A landscape with many valleys, sampled at points; each row gives a point and its height.
A ball rolls from a point to whichever of its 2 nearest points has the largest drop for the distance, and stops where none of them is lower. Distance is the straight distance between rows; heights are no part of it.
kop: [127  99 100  84 119 152 198 137 150 121 115 174 107 150 176 156 133 172
 122 149 102 162 135 175 132  97 130]  h=75.5
Poki: [128 171 170 147 193 128 143 188 177 143 158  87 138 148 116 195 153 134
 159  94 134 127 143 146 143  96 123]  h=59.9
Ruga: [144  98 122 143  74 157  91  60 133 109 133 151 133 121 162 104 159 124
 148 187  91 129  81 164  70 168 151]  h=42.6
sabed: [ 95 100 137 177 149 135 117  89 174 189  92 186 141 162  91 105 109 122
 100  72 136 101 103 102  89  97 167]  h=57.2
Bubor: [137 147 157 148 178 116 167 129 164 130 113 101  90 153 115 128 104 165
 139 130 163 132 146 149 176 134 147]  h=62.1
ziro: [135 106 112 165  86 168  77  80 126 107  98 101  99 130 163  99 124 121
 152 181 114 122  81 131  73 162 140]  h=39.5
fadur: [101 142 122 138 186  70 136 160 121 138 100 129 136 133 116  58 131 135
 122 107 168 105 151  54 153 145 103]  h=20.1
sepo: [122 107  71 109  65 129  98  99  82 127 139 174 149 125 148 135 141  89
  83 150 108 144  95  98  74 116 132]  h=24.8
zavib: [139 129 126  84 126 118 125 137 121 136 151 167 144 104 155 157 132 120
 105  76 121 145 144 134 149  85 128]  h=18.8
vikep: [185 158 122 103 158 109 121 164 121 157 149  95 113 166 144 197 125 114
 149 109 161 131 131 137 209 114 179]  h=55.9
Zuf: [123 146 113 154 134 127 163 152 132  94 144 135 116 149 137 144 127 134
 172 175 104 164 117 172 110 122 133]  h=42.1
zam: [167 108 118  91 112 205 164 124 164 159 108 145 121 160 149 195 144 194
  97 163 106 153 111 216 158 132 145]  h=68.3
peled: [146 151 103 169 152 126 155 148 118 123 186 141 137 174 136 204 154  70
 133 183 130 142 110 149 126 112 186]  h=51.9
bege: [125 112  93 130 111 144 183 135 125  92 124 159 124 155 157 142 137 125
 131 184  88 180 113 176  88 119 138]  h=39.1
niz: [122 187 116 101 109  93 129 201  71  92 174  87 142  89 128 152 152 110
 152 125 131 131 171 100 139 112  67]  h=41.6
vaf: [174 135 117 119 100 194 172 125 173 151 147 140 130 175 131 222 131 149
 106 165  94 148 106 203 121 127 171]  h=69.5
Nim: [110  95  72 132 109 149 155 131 125 119  87 124  89 183 154 136 104 109
 107 197 135 181 113 120  81 115 147]  h=60.0
lik: [141  90 140 182 145 119 101 120 114 113 120 113 152 141 100  19 112 115
 165 157 111  99 132 127 101 141  84]  h=89.1
sog: [122 142 146 133  96 146 101 131 110  91 119  80 105 111 122 136 120 123
 149 179 130 154 110 141  86 143 124]  h=33.9
Febek: [103 163  82  90  83  97 118 156  63 109 169 111 161  86 152 141 146 127
 120 111 133 123 182  92 156 104  77]  h=38.6
Ripig: [ 90  92 103 158 123 123 163 123 131  91 136 185 128 147 118 109 119 134
 149 114  78 122 146 141 101 107 107]  h=32.3
lifof: [130 153 123 107 166 109 149 190 108  89 155 102 120 121 144 181 157 112
 163 140 145 162 141 147 151 107 132]  h=12.3
kopur: [ 99  99 138 118  80 119  86 124 116 120  88  93  89 109 101  72  97 146
 114 103 155 129 148  89  89 143  92]  h=26.5
Rada: [144 131  82  75  97 108  70  99 108 175 119 164 134 112 160 127 122 109
  95  96 128 117 121  98 146 119 145]  h=41.1
favog: [138 120  87 130 101 129  98 108  92 127 113 154 109 140 153 111 117 101
 107 169 140 148  90 102  78 120 146]  h=20.5
pak: [154 159 117 152 140 133  94 104 129 169 136 160 142 144 126 179 136 105
 108 121 137 117  93 135 136 102 182]  h=50.3
Gesun: [110 133  59 117 110  98  97 143  79 127  98 125  97 136 153  96 118 107
 101 156 165 145 114  70  95 120 127]  h=25.3
zulim: [ 91 103 128 137 148 113 164 140 151 111  95 143 115 153 125  91 114 152
 143 113 148 135 155  94 125 109 108]  h=39.9
gatu: [157 102  90 160  80 127 120  86 105 111 148 150 142 121 172 101 152  89
 132 222 106 155  81 152  58 151 157]  h=45.4
gibud: [164 142 163 110 154 146 153 149 183 139 151 130 140 109 144 205 127 143
 148  89 136 139 161 183 182  99 142]  h=11.5
mek: [145  88 110 127  92 143 147 103  89 109 139 131 129 136 167 138 149  76
 109 226 104 180  87 155  87 149 149]  h=47.4
Vasa: [158 161 112 142 154 112 145 119 137 148 112 116  75 198 126 155 131 145
 123 155 154 112 123 125 161 112 175]  h=69.1
Laf: [154  82 137  74 121 128 121  74 121 146 108 179 148  95 163 127 119 149
  99 106 114 137 128 141 185 143 123]  h=79.3
kal: [129 141 106 155 187  76 143 133 150 157  96 115  84 193 121 130 137 150
 113 136 181  91 126  91 194 113 177]  h=68.6
dit: [ 93 120 117 207 152 131 146 125 189 183  89 173 121 199  97 119 129 143
 112  93 128  94 111 110 115  89 166]  h=59.3
vazum: [139 138 140  95  83 118 114 118 103  92 183 154 147  81 120 142 159 119
 126 135 106 145 123 145 112 132  98]  h=20.4
bug: [152 167 125 193 156 126 142 137 116 109 152 110 127 151 109 158 136 115
 170 179 104 132 109 161 118 133 144]  h=45.0
kisib: [132 110  79 108 118 156 155 151 125 157  79  93  89 200 156 180  97  96
  89 186 144 171 109 115 122 113 166]  h=58.4
nipa: [166 119 126 120 111  85 116 130 100  71 118 107 114  96 160  43 116 155
 157 176 138 170 150 127 137 160 102]  h=26.2
vod: [ 73 136 151 146 195  87 155 187 150 124 136 116 151 156 106  95 134 119
 130  90 118  91 133  51 144 130  80]  h=31.9
tal: [153 144 146 118 107 112 104  99 113 101 167 148 165  58 122  94 163 119
 129 139 115 121 151 149 139 164 106]  h=24.4
Nez: [120  96 153  81 100 196 143 120 188 180  82 113 100 123 131 169 112 191
  90 125 135 136 109 159 142 121 128]  h=65.8
Mopof: [140 126 126 134 116 183 179 128 158 132 164 165 150 141 122 188 147 120
 126 156  84 156 108 187  96 105 155]  h=70.6
puvu: [137 102 165  91 101 136  70  78 128  88 104  96 114  84 143  65 108 151
 132 130 150 127 151 116 121 197 101]  h=57.4
gavad: [136  88 130 123 132 117 135  67 137 131 106 179 133 115 150  97 116 163
 105 127 115 142 132 129 134 137 132]  h=78.0
Vin: [154 130 132  73 133 114  79 133 133 199 112 116 135 109 162 152 112 117
 121  83 151 141 110 112 208 123 161]  h=51.6
Lole: [ 84  93 127 135 127 121 167 130 193 152  45 130  74 155 103  89  97 168
 110 120 167 139 135 132 129 126 135]  h=63.0
Veg: [124 164 163 198 156 152 101 138 120 129 140  82 133 141  85 149 145 103
 162 166  90 105  83 150  99 121 125]  h=47.9
sus: [ 97  81 106 152 155 125 186 130 154  92 114 179 110 149 133  82  98 164
 153 119 111 119 158 129 127 119 108]  h=36.5
fubin: [ 91 108 102 151  70 155  46  95 104 115 139 127 117 122 110  79 120 109
 125 126 105 103 100 102  51 148  95]  h=32.1
Gitip: [108 141 102  91 109 108  86 174 104 159 149 111 132 113 137 156 137 101
 110  76 152 110 148  89 131  88 103]  h=33.7
kab: [129 107 172  90 142 133 143 129 144 140 125 132 152 105 117 126 107 149
 101  32 145  98 169 109 132 115 121]  h=63.4
zirog: [140 104  74 113 144 145 207 130 156 110 122 160 107 181 176 166 134 170
 127 186 127 159 127 167 172 123 153]  h=74.2
lorek: [156 162 110 109 152  94  85 142 112 192 120  98 124 144 159 165 121 118
 122  97 170 128  99 118 200 107 180]  h=53.6
Feku: [146 149 140 164 118 141 160 138 117 118 199 129 150 136 124 188 170  58
 131 181 102 167  92 176 102 124 164]  h=50.0
Boto: [109  81 145 129  89 181 194 120 170 109 148 172 129 122 110 118 108 167
 137 114  50 117 150 181 101 122  86]  h=47.7
Gini: [110  91 127  97 115 167 160 112 195 175  51 138  86 151 132 119 104 198
  87 114 154 147 133 140 144 121 137]  h=64.5
vasir: [107 127 161 109 142  98 160 162 108  99 101  90 114 108 109  72 100 155
 120  79 154 123 181  90 151 146  86]  h=69.6
Zomiv: [ 90 139 150 133 184 120 182 202 186 121 145 103 120 163 117 192 150 141
 177 115 126 115 146 153 136  94 117]  h=61.5
zizo: [ 83 121  71 154  58 132  74  98  84 103 139 108 150 104 114  78 120 140
 120 136 116 119 137  75  70 127  86]  h=27.2
pifin: [164 133 119  87 135 105  83  97  98 179 126 149 144  98 169 130 114 123
 113 117 142 138 115 126 211 146 164]  h=49.3
kodid: [132 154 194 123 119 161 122 133 149 113 133  91 124  98 108 172 123 140
 150 126 132 153 132 171 124 125 123]  h=77.8
Rad: [106 161  92  94 107 101  85 167  91 135 107 106 115 121 129 115 117 104
 115 109 172 140 144  64 121 104 109]  h=30.0
pobo: [ 85 126  94 132 167  75 137 182 115 135 136 136 134 141 122  98 149 133
 111 103 151  87 168  28 153 105  97]  h=27.1
galu: [104 139 150 152 201  88 178 161 138 118 118 132 138 132 111  88 139 134
 142  99 150 112 140  93 157 132 103]  h=26.9
Nep: [122 131 200 121 151 161 141 128 186 148  69  70 130 103  56 106 106 151
 125  84 162  94 127 148 144 170 150]  h=75.6
tok: [201 144 184 160 175 132 162  79 162 123 124  96 133 138  99 112 116 170
 146 145 131 104 138 168 189 181 153]  h=57.8
rumuf: [166 186 190 140 189 126 107 104 121 156 159 115 190  81  99 114 130 125
 135 105 147  88 108 117 166 171 125]  h=69.2
zut: [168 189 211 144 196 117 124 145 131 137 143  75 157 111  97 154 125 136
 152 121 135 112 135 138 185 152 116]  h=66.5
Gol: [115 106 147 158 140 167 195 117 191 140 133 185 133 130  92 108  96 156
 142 108  84 118 149 190 114 109 125]  h=45.3
Muza: [ 91 117 105 161 127 147 166 121 214 184  72 148  92 189 109 113 112 168
  99 115 147 121 119 130 130 104 162]  h=61.3
zufa: [125 116 108 126 120 149 181 160 146 102 182 181 147 152 147 186 157  96
 130 121  84 148 124 166  97  86 148]  h=71.7
bavif: [149 134 128 124  68 117 100 109  88  70 157 120 138  94 129  71 159 112
 154 197 109 148 122 154  99 156 104]  h=27.6
samo: [144 149 166 124  94 196 120 101 156 124 138  73 125 130 117 196 132  99
 139 168 114 146  81 168 104 147 160]  h=61.1
lop: [137 109 158  89 127 135  91  80 126 128 117 145 168  77 103  73 111 139
  96  69 152  79 126  99 131 196 135]  h=62.2
nenoz: [155 125 133 144 136  89 113 110 106 110 103 111 109 112 151  70 110 147
 148 160 170 138 143 123 144 150 118]  h=21.2
Nupuf: [115  98 136 148 147 114 167 126 118 106  94 137 153 124  75  41 106 152
 123  67 126  88 157 102 126 143  99]  h=85.7
dev: [127 129  61  94 126  76  98 111  89 168 124 179 130 121 162  96 110 116
 107 112 154 125 143  67 166 108 129]  h=37.5
vofug: [102 178 113 130 118 121 136 206  88  92 178 107 136 128 115 154 168  80
 149 142 111 139 151 121  97 124  85]  h=44.0
batom: [135 129 114 138 114  91 142 152  97  65 126 112 111 111 156  95 134 131
 163 192 119 172 135 150 110 154 101]  h=30.4
fupom: [ 78 146 123 147 107 120  79 163  89 144 104  97 104 135  95  97 115 112
 125 119 137 125 124  66  59 117  79]  h=34.8
Muv: [117 112 141 108  75 142  74 110  98  78 134 105 112  86 136 105 135 120
 131 160 108 158 121 142  86 172  90]  h=31.1
Lel: [150 111 183 132 154 143 144  96 160 127 100  96 147 100  92  81 103 154
 133 113 148 113 134 146 153 175 154]  h=74.1
Ruv: [111 156 164 145 127 149 105 168 112 101 122  52 106 119  87 138 120 104
 184 175 113 158 106 149  86 137  98]  h=36.7
vemu: [161 159 181 147 166 117  81 107 119 133 139 105 180  80  98  63 121 115
 146 118 130  85 116 113 126 192 104]  h=67.0
gekek: [ 75 123 132 128  92 121  98 152 112 129 102  95 104 122 102 110 111 136
  95  69 147 122 147  67  96 112  82]  h=30.6
legu: [149 140  93 142 123 138  98  74 128 198 115 158 116 161 153 175 127 108
  90 125 134 102  63 106 127 100 202]  h=52.2
rak: [129  83 135  78 144 106 132  95 134 169  97 181 138 111 158 114 100 142
  86  63 143 132 140 111 185 122 150]  h=80.4
nemi: [119 101 142 153 152 118 143 128 108  85 108 109 167 133  68  18 105 139
 144 111 122  84 132 124 114 152  73]  h=87.4
bega: [202 120 182 147 147 144 127  71 164  86 125  96 139 115 130  95 116 172
 163 160 115 108 141 182 177 199 147]  h=55.8
tavu: [ 99 114  71 195 139 136 155 128 131 132 104 143  96 199 137 118 124 114
 138 181 118 134  90 129  61 107 166]  h=63.8
pemi: [128  82 115  87 131 130 163  98 123 129  88 187 124 148 163 140 128 159
 119 139 100 159 120 159 139 124 133]  h=76.7
soz: [124 137 188 130 147 169 125 130 174 127 117 101 134  95  75 139 120 139
 151  91 133 112 125 160 135 145 124]  h=76.9
sirir: [ 94 118 105 144  68 138 126 129  95  98 167 132 140 106 115 142 133 126
 114  98  98 131 147 106  85  98  94]  h=31.3
Zumo: [122 161 123 148 156  95 114 142 100 135 134 150 133 116 115  78 132 128
 135 127 136 122 149  88 128 142  93]  h=27.8
gokil: [119 122 124  85 139  94 148 183 114 102 116 105  96 115 165 135 120 135
 142  99 164 148 172 118 176 101 106]  h=39.0
rofon: [128 148 156 147  91 179 100  87 141 116 164 104 140 114 113 196 167  68
 141 156 104 124  70 184  91 165 164]  h=60.1
bak: [121 117 118  76 112 107 123 171 121 127 142  91 123  95 161 157 120 133
 117  54 140 127 172 106 163  93 106]  h=36.6
fef: [114 144 146 140 194  93 177 169 158 129  81  82  94 156 107 118 136 170
 145 129 185 114 163 125 200 132 139]  h=64.1
losu: [ 82 139 148 135 127 150 149 188 143 107 111  93  99 147  88 138 108 127
 179 122 109 155 138 145  94 103  92]  h=44.1
Kom: [135 127 187 122 162 129 173 128 146 102 118 117 148 100 101  89  95 163
 159  94 135 121 153 151 144 161 119]  h=72.6
fuv: [162 149  90 157 119 148 146 123 133 150 119 100  75 211 112 192 118  83
 105 166 133 126 101 108 105 114 179]  h=55.7
gunuk: [113  67  83  92 136 102 119  98 132 174  80 203 127 154 167 102 115 154
  76  72 152 132 138  95 165  95 155]  h=81.5
piti: [150 146 134 120 135 142  76 132 139 164 171 176 164 118 123 187 153  98
 118  86 125 126 106 127 103  98 154]  h=48.1
Gevo: [129 151 103 177 139 103 148 124 141 152  80  87  51 206 118 128 122 135
 121 161 166 106 107 107 134 112 176]  h=67.5
guti: [ 57 120 162 158 171 117 154 192 163 136 135 132 146 174  77  94 124 104
 138  70  86  84 139  80 116  97  67]  h=36.3
soga: [100 130  96 157 138 111 135 157 109 119 186 180 159 133 122 146 161 110
 137  98  85 104 139 115 104  95  98]  h=31.4
bal: [121 107 145 128  92 185 157 113 171 106 129 150 125 116 112 139 120 161
 145 144  70 143 124 196  95 143 124]  h=49.7
vok: [134 125 115 160 114 176 124 110 141 159 125 141 129 179 122 196 129  78
 105 154 109 130  77 126  67 107 200]  h=55.5
Tupo: [ 98 131  90 168 126 134 128 128 138 147  74 114  76 186 131 123 114 119
 116 154 162 132  91 100  86 102 173]  h=65.7
mem: [137 150 172 102 130 126  85 108 128 124 121  98 123  83 125 127 110 135
 127 124 166 142 123 134 162 146 135]  h=43.9
nalem: [147 114 155  98 115 123  70  78 117 126 101 115 138  79 120  53 111 139
 104 114 178 103 144  85 142 192 119]  h=59.7
kiza: [171 152  94  89 105  82  85 109  90 128 130 121 129  78 167  90 127 112
 131 174 142 148 128 127 167 147 122]  h=40.7
bes: [119 108 111 116 123 107 113 120 116 135 145 172 134 124 145 117 120 138
  96  73 128 119 148  95 138  88 115]  h=22.8
Leto: [100  91 104 125 150 104 159 122 157 150  92 180 133 151 133  97 117 153
  86  77 162 111 158  91 147 106 148]  h=82.7
Vamol: [ 87 127  56 127 143  80 106 135  90 149 131 164 128 132 141  86 126 137
 117 108 163 106 175  42 145 107  97]  h=32.6
bub: [131 135 175 138 153 106 139 144 115 101 119  98 125  95 100  90 111 133
 150 102 140 133 163 124 140 143  87]  h=71.1
bok: [114 109  95  95 140  84 151 126 113 107 100 138  86 129 168  98  96 159
 125 127 165 155 157  89 194 124 112]  h=31.0
lonu: [158 157 200 125 177 127 125 142 123 132 153 119 174  89  89 141 129 127
 143  93 129 123 149 127 147 142 112]  h=68.0
kufud: [ 99 143 189 172 167 148  85 137 138 168 136 137 174 124  68 124 129  95
 142  85  79  87 101 121  98 124 106]  h=56.2
vul: [184 131 121 123 132  76 115  82 104 102 165 163 146  75 159  72 148 137
 138 168 115 131 150 142 153 167 113]  h=29.0
kamis: [156 127 154 118  88 167 103  89 131  84 122  62 102 129 155 147 143 124
 140 200 136 142  93 176 122 180 130]  h=51.2
Lese: [115 176  82 135 125  83 113 157  79 111 154 146 142 103 138 111 151 118
 140 152 135 135 160  96 112 121  93]  h=33.2
Domup: [131 151 137 129  89 135 138 155  89 115 201 128 154 118 104 161 180  56
 137 175  98 164 128 160  83 134 127]  h=48.3
bim: [137 159 127 128 125 123  58 103 116 161 137 143 141  89 120 120 143 101
 121 129 135 105 114  95 108 132 130]  h=49.6
Zar: [168 142 146 126 115 157 135  94 132 113 151 123 133 137 140 192 146 117
 115 175 116 151  88 175 131 142 170]  h=62.3
lod: [146 145  89 134 130  92 142 148  87  95 134 138 120 123 155 109 137 111
 146 193 137 162 111 127 127 130 141]  h=34.1
Lolas: [116 159 142 155 154 121  79 126 123 196 128 154 143 126  99 132 148 108
 105  98 130 105 116  88 102 110 145]  h=52.4
bipem: [139 140 135 106  74 125 120 114  84  80 209 137 145  83 121 110 188 102
 154 180  90 145 106 172  99 164 109]  h=24.1
lapo: [151 128 178 126 161 151  83  88 126 124 118 117 188  95  88  50 124 128
 138  78 143  63 110 101 120 215 133]  h=64.7
Kud: [109 122 167 161 149 141 114 152 144 163 166 164 183 143  81 138 148  87
 134  55  84  91 126 105  94  94  98]  h=58.5
kuv: [192 170  93 156 147 124 146 134 113 144 152 111 105 196 128 196 142  77
 120 173 120 123 113 128 137 125 180]  h=54.0
gir: [124 137 187 147 125 144 101 158 116  83 124  78 121  96  83 108 115 119
 179 150  94 129 127 161  95 159  66]  h=38.9
nop: [107 128  84  86  61 109 144 139  63 113 178 105 169  81 190 150 142 130
  97  90 114 122 168 125 175  90  94]  h=36.1
legi: [117 138 107 134 151 145 171 144 165 139 127 122  97 191 138 178 120 154
 127 152 146 140 120 145 135  97 164]  h=70.8
kala: [179 143 156 143 170 116 179 102 178 156 111 112 108 166  91 144 112 183
 121 125 140 102 150 156 189 153 169]  h=60.2
Guvun: [156 109 119 108  84 158 115  84  98 107 107  90 113 132 168 157 138 104
 115 213 120 159  83 159  98 176 155]  h=49.4
kidi: [146 115 192  77 111 142  86  84 136  91  99  74 116  79 155 101 115 152
 142 151 157 145 129 153 153 192 100]  h=55.4
setov: [146 150 125 101 120  81 159 146  82  61 170 134 123  91 161 126 168 128
 148 164 117 173 156 160 169 131  92]  h=21.1
renev: [105 120 124 130 102 153 130 123 131 121 121 143 109 137 122 135 111 120
 133 133 108 153 114 126  76 108 136]  h=40.3
fus: [154 123 121 112  99  71 146 111  81  67 168 148 139  83 147  90 143 145
 136 159 133 137 170 150 153 152  87]  h=25.2
robi: [128 144 146 106 148 111 167 153 123  82 138 124 118 104 143 148 135 142
 157 134 124 159 162 160 153 130 107]  h=17.0
Negeb: [154 130 146  99 154 132 131 136 169 153 149 157 152 118 152 189 137 127
 128  61 121 128 140 160 143  89 146]  h=15.2
Zikor: [128 108  72 118 156  66 133 106 102 142 117 185 136 121 155  52 101 149
  94 106 169 118 162  68 179 135 126]  h=41.9
Pim: [ 90 121 141 155 162 146 174 153 182 154 122 165 127 153  90 115 117 147
 138 102 110 113 147 146 133 106 124]  h=42.5
feka: [122 117 154 108 131 120 171 136 105 115 159 110 187  96 124 112 108 157
 106  30 123  77 181  92 144 121 106]  h=65.2
gerul: [143 164 149 126 196 106 136 181 157 145 155  96 132 161 129 199 141 140
 149 103 160 119 148 135 203 108 147]  h=58.1
nopo: [163 120 174 141 134 143 140  82 164  94 146 128 146  90 128 119 137 156
 164 162  95 136 131 202 152 176 125]  h=53.7
tidaz: [162 109 140  97 120 195 161 122 184 183 105 133  95 161 137 182 112 215
  86 138 130 114 118 187 180 130 147]  h=67.1
Bupe: [103 167  68 142 143  88 127 166  94 125 189 174 167 125 136 140 173 104
 138 140 110 109 151  87 118 104  92]  h=35.0
Somib: [162 162 113  81 109 110  45 104  89 141 112  82 122  65 177 110 123 100
 151 177 157 137 105 120 178 172 137]  h=43.7
kolud: [117  76  55  85  50 147 104  97  78 150 144 163 162 117 164 155 145 117
  63 101 103 132 115  95 108 104 130]  h=28.4
zetur: [138 122 173 105 161 143 134 122 177 172 145 168 172 115 107 144 123 133
 104  16 135  85 159 115 126 105 136]  h=62.0
lala: [116 134  94  72  84 152  36 101 102 186 130 149 149 105 155 159 125  81
  92  79 136 114  92  83 138 136 159]  h=43.8
noki: [ 90  86 117 131  48 151 146 103 106  74 129 131 121 115 138 129 118 158
 108 114  74 141 144 133  96 112  90]  h=34.7
Kisem: [107 144 140 143 140 145 129 168 138 124 112 104 101 141 118 153 116 117
 147 133 142 154 120 124  97 103 128]  h=43.0
pon: [176 190 174 150 160 114 117 124 134 128 144  73 107 118  94 174 124 135
 149 143 139 118 128 158 175 145 142]  h=65.0
Vuzog: [ 91  98  94 121 167  71 155 163 121 107 110 154 100 138 151 100 129 152
 134 127 174 129 159  72 157 117 120]  h=35.4
lin: [157 143  74  97 115  92 115 131  80 138 131 144 125 119 173 123 131 104
 122 166 140 159 115 122 166 127 148]  h=37.7
botid: [108 119 117 129  88 118  67 106  99 111 122  95 126  93  97  61 113 141
 133 137 139 113 148  72  95 165  80]  h=21.4
Vitus: [ 98 121 137 157 149 110 100 124 152 197 110 167 149 165  94 114 144 117
  94  64 144  98 116  75 100  84 134]  h=55.0
por: [147 154 153 130 137 121  63  84 113 140 121 103 135  83 133 110 122 116
 128 142 169  96 124 121 140 173 134]  h=46.7
rog: [ 99 119 180 146 134 153 148 165 149 101 111  70  98 116  74  91  96 131
 188 142 109 132 142 162 100 134  72]  h=41.4
Dibe: [155 120 169 120 106 164  85  66 159 106  84  66  85 121 151 122 121 163
 150 166 145 130 114 163 142 186 126]  h=53.3
faz: [123 137 144 199 144 152  81 120 120 136 132 121 135 142  78  99 134  89
 157 162  84  86  83 149  69 116  90]  h=50.6
Zolut: [139 125  97 136 126 168 136 147 147 170 121  84  96 192 144 203 100  75
  93 161 151 153 111 120 103  93 180]  h=57.1
beku: [136 149 141 141 110 172  96 130 126 148 135 110 133 138 123 201 139  70
 102 132 131 135  90 132  95 125 179]  h=57.0
kape: [112  88 113 136  77 155 133 101 122  81 120 149 118 126 118 104 114 137
 129 150  77 142 118 136  62 131 106]  h=37.6
tibeg: [125 131 172 143 151 143 134 122 154 148 168 178 179 108 112 150 143 118
 126  45  91  96 156 123 116 111 120]  h=60.4
Gubug: [129 113 111 113 126  98 110 109  99 136  95 136  98 113 158  92 110 144
 110 137 159 148 125 102 149 131 138]  h=26.4
Sotut: [ 72 101 146 153 162 144 152 171 177 145 116 140 126 162  86 131 130 117
 145  73 101 103 140 122  93  80 100]  h=39.6
nozak: [132  74  64  69  62 129 132 138  82 157 146 164 173 130 187 169 158 117
  88  96  82 151 120 120 145 108 146]  h=31.2
Muki: [187 172 162 131 122 137 136 111 131 112 152  97 111 150 115 192 137 133
 146 169 117 130 120 186 160 139 161]  h=63.6
Gupa: [145 128 107 139 139 158 195 147 181 134 131 141  90 170 135 159 113 187
 145 170 110 141 128 184 152 124 141]  h=72.4
seso: [125 127 103 167 118 159 116  92 140 180 105 167 115 165 134 150 127 119
  92 125 130 121  76 112  78  86 189]  h=53.8
gub: [149 107 149 157 118 164 127  67 164 100 144 152 133 123 130 123 141 152
 162 177  81 133 104 197 109 155 137]  h=51.8
Nup: [ 88  82  86 106 165 119 191 177 181 126 105 142  97 162 159 145 129 162
 138 131 159 122 142 107 142  74 154]  h=65.5
tozo: [157 152 131  75 115 115  52  99 106 154 127 108 140  60 168 121 123 102
 126 116 156 121 124 123 199 174 146]  h=46.6
rusav: [ 94 130 165 131 141 108 169 185 104 100 134  83 166 113 112  87 126 155
 112  51 142  75 184  81 147 133  77]  h=67.4
Rabi: [117  88 101 146 111 141 193 114 147  88 131 192 126 134 148 126 139 158
 142 155  63 151 134 174  94 115 113]  h=36.2
gumu: [136 148 139  86 133 110 108 157 111 119 117  78  92  99 144 139 108 130
 146 127 169 158 141 126 154 126 104]  h=41.5
Turi: [123 101  85  63  45 115 161 137  66 125 168 125 164 110 186 158 158 116
  81 109  95 139 139 142 151 103 121]  h=33.8
ratuz: [120 179 126 132 110 140 120 190  83 126 171  94 141 113 101 165 154  45
 136 174 120 165 108 121  76 122 107]  h=46.4
loz: [136 141 145 161 187  77 144 136 144 153  79 103 111 157 106 105 126 148
 110 123 205 106 141  95 201 148 154]  h=66.6
noten: [107  95 112 165  97 143  72  96 122 124  91 124  96 137 124  65 116 109
 140 152 121 110  82 111  43 134 131]  h=36.4
popu: [163 148 143  81 148 127 158 185 143 121 157 101 133 115 155 207 151 120
 148 115 129 156 139 182 174  93 144]  h=7.5
ver: [115 123 124 144 127 114 138 140 100 101 163 155 149 109 124 121 130 134
 116  86  99 120 160 117 120 116  97]  h=27.3
lifa: [104  91 125 131 140 115 186 126 131 127 108 169 161 132 108  78 114 160
  91  36 135  86 163  76 137 128 122]  h=84.1
nibo: [136 142 104  83 104 144  72 132 114 170 152 148 156 100 132 167 148  75
 102 100 139 132  97 116 112 112 150]  h=46.1
fefig: [ 98  99  74 167  99 152 158 112 135 101  98 148  91 189 136 100  98 135
 140 193 100 161  99 142  50 112 140]  h=61.9
diz: [105 146 138 146  98 180  66  82 126 138 141 134 143 120 123 166 147  59
 124 130 114 110  73 139  73 147 171]  h=58.6
lotez: [116 133 156 183 144 132  83 119 129 153 117 139 141 128  86  98 121 113
 135 125 119 103 111 126  99 139 105]  h=53.4
rit: [ 82 112 110 124 197 112 183 202 175 122 142 119 111 151 139 155 159 153
 171 122 153 122 150 122 143  82 132]  h=63.5

Where does a ball stop that starts at each point below?
kala: fadur
soz: Ripig
Nup: nenoz
Nupuf: favog
fuv: favog
tibeg: Ripig
kidi: botid

For each start below, name every point that the ball comes to, in order.
Nez: Gini Lole Muza dit sabed Vitus Lolas bim por mem gumu gokil bak Gitip Rad Gesun favog
rumuf: vemu lapo lop nalem puvu kidi Dibe kamis Guvun mek gatu Ruga ziro noten fubin zizo botid
Bubor: kala tok bega nopo gub bal Boto Gol Pim Sotut guti vod galu fadur
Tupo: tavu fefig Nim kisib Zolut fuv kuv peled Feku Domup ratuz vofug niz Febek nop Turi nozak kolud sepo favog
